Each row is a point on a landscape with many valleys, with its height.
A ball rolls from a point to whichever of its 4 nearest points has the largest drop for the distance, and stops where none of them is lower. Distance is the straight distance between rows; heights are no part of it.
Z_671: [107 110 131 114 170 160 171 128 153 144  97  99 121 118 139]  (h 28.5)
Z_717: [138 216  94 128 139  18 109 116  98 143 149 121 137 133 103]  (h 36.4)
Z_548: [138 185 123  85 100 109 127 145  93 124 124 129 143 130 119]  (h 35.9)
Z_87: [155 109 163 133  72 133  98 150 117  94 146 177 146 171 129]  (h 16.5)
Z_304: [115 146 104  98 133 112 136 125 112 131 107  94 116 112 137]  (h 41.5)
Z_466: [108  99 129 121 109 156 117 132 141 116 145 101 113 125 156]  (h 67.4)
Z_101: [118  95 164 109 176 160 179 163 163 132  96 127 161 160 137]  (h 52.1)
Z_707: [109  97 142 139 200 184 178 112 168 165 122 102 109  94 136]  (h 9.7)
Z_477: [134 137 135 102  89 133 117 156 118 110 135 131 142 143 138]  (h 35.6)
Z_985: [120 153  84 118 121  77 110 115 108 138 136  91 108 102 137]  (h 39.8)
Z_546: [103 121  95 153 199 134 147  87 120 154  81 111  90  80 126]  (h 40.2)
Z_414: [ 98  59 156 144 155 178 134 139 174 115 150 122 132 167 158]  (h 60.5)
Z_349: [138 101 144 133  71 142  94 134 135  91 151 131 135 156 143]  (h 33.2)
Z_462: [167 177 109 140  55  82  98 129 134 132 189 126 136 109  99]  (h 27.9)
Z_223: [105 126  98 121 172 131 150 107 125 144  86 100 105  92 132]  (h 33.1)
Z_853: [113  92 155 109 143 158 148 164 151 111 116 133 149 164 145]  (h 45.6)
Z_716: [105  85 155 127 177 176 174 144 173 143 119 106 137 142 146]  (h 43.0)
Z_857: [113 116 109 151 205 154 167  84 141 168  81 119  91  84 119]  (h 41.9)
Z_555: [173 166 158 143  47 119 102 146 101 136 171 182 157 136  95]  (h 9.8)
Z_889: [130  80 158 121 108 144 115 154 137  90 133 174 150 187 139]  (h 17.0)
Z_391: [112 100 133 151 210 186 167 101 149 157 132 116  87  65 128]  (h 20.4)
Z_68: [ 95  81 141 128 148 174 140 137 159 127 140 101 116 130 155]  (h 56.0)
Z_61: [ 97 123  80 134 160 104 113  95 112 144 125  95  95  74 146]  (h 10.6)
Z_695: [156 137 138 133  52 119  97 138 122 106 163 135 141 135 125]  (h 25.9)
Z_9: [139 127 168 107  90 139 110 164 100 115 130 184 157 167 128]  (h 24.4)
Z_262: [141 184 106  98  94  90 117 138 106 127 145 118 133 124 121]  (h 28.3)
Z_541: [166 166 136 127  53 105  97 143 119 121 167 145 149 126 109]  (h 17.1)
Z_281: [126 113 148 103 104 144 120 160 126 103 128 136 140 159 141]  (h 33.3)
Z_980: [110 112 100 170 222 146 139  84 121 156  96 124  85  59 121]  (h 32.9)
Z_986: [177 112 176 154  64 125  96 133  93 103 153 209 158 163 104]  (h 7.8)
Z_314: [124 131 120 140 204 153 191  94 160 173  61 117 105 107 116]  (h 51.3)
Z_392: [144 198  88 112 113  52 110 125 105 140 153 111 129 118 109]  (h 11.3)
Z_204: [110  62 161 130 151 156 139 157 171 103 140 152 151 194 150]  (h 50.8)
Z_829: [145 126 144 114  73 135 105 151 123 103 143 136 139 152 135]  (h 28.6)
Z_637: [107 127 105 108 125 129 129 128 127 127 123  92 112 113 145]  (h 50.6)
Z_640: [ 98 104 116 129 170 162 148 110 137 145 118  95  97  87 144]  (h 30.6)
Z_664: [191  94 171 179  69 120  93  96  96  77 158 203 153 170  94]  (h 14.1)
Z_940: [155 183  87 132  87  51  96 124 132 142 187 112 123 112 103]  (h 28.4)
Z_230: [155 204 137 113  68  98 116 150  96 147 166 158 151 128  98]  (h 21.6)
Z_389: [187 150 159 171  36 118  92 135 120 113 181 164 163 130  88]  (h 15.0)
Z_25: [112 135 120  99 159 138 165 133 131 134  85 107 125 120 129]  (h 37.1)
Z_564: [107 149  86 159 196  97 136  75 113 154  47 117 111 107 118]  (h 46.9)
Z_636: [116  64 152 140 110 155 108 134 161  79 144 152 135 185 149]  (h 34.2)
Z_95: [103  80 151 123 141 168 140 150 161 115 133 115 133 157 153]  (h 54.0)
Z_240: [116 131  96 189 216 134 133  71 127 169  56 136  90  84 111]  (h 42.7)
Z_676: [126 141 144  92 106 138 127 161 115 115 120 137 144 146 135]  (h 39.9)
Z_651: [124 171  88 106 124  72 119 115 102 136 124 100 119 114 130]  (h 30.0)
Z_220: [119 172  87 114 158  75 131 108  97 133  89 101 126 115 125]  (h 38.1)

Where does a ball stop that starts at each point below?
Z_695 => Z_555
Z_546 => Z_707
Z_220 => Z_392
Z_240 => Z_707
Z_462 => Z_555
Z_857 => Z_707
Z_304 => Z_392
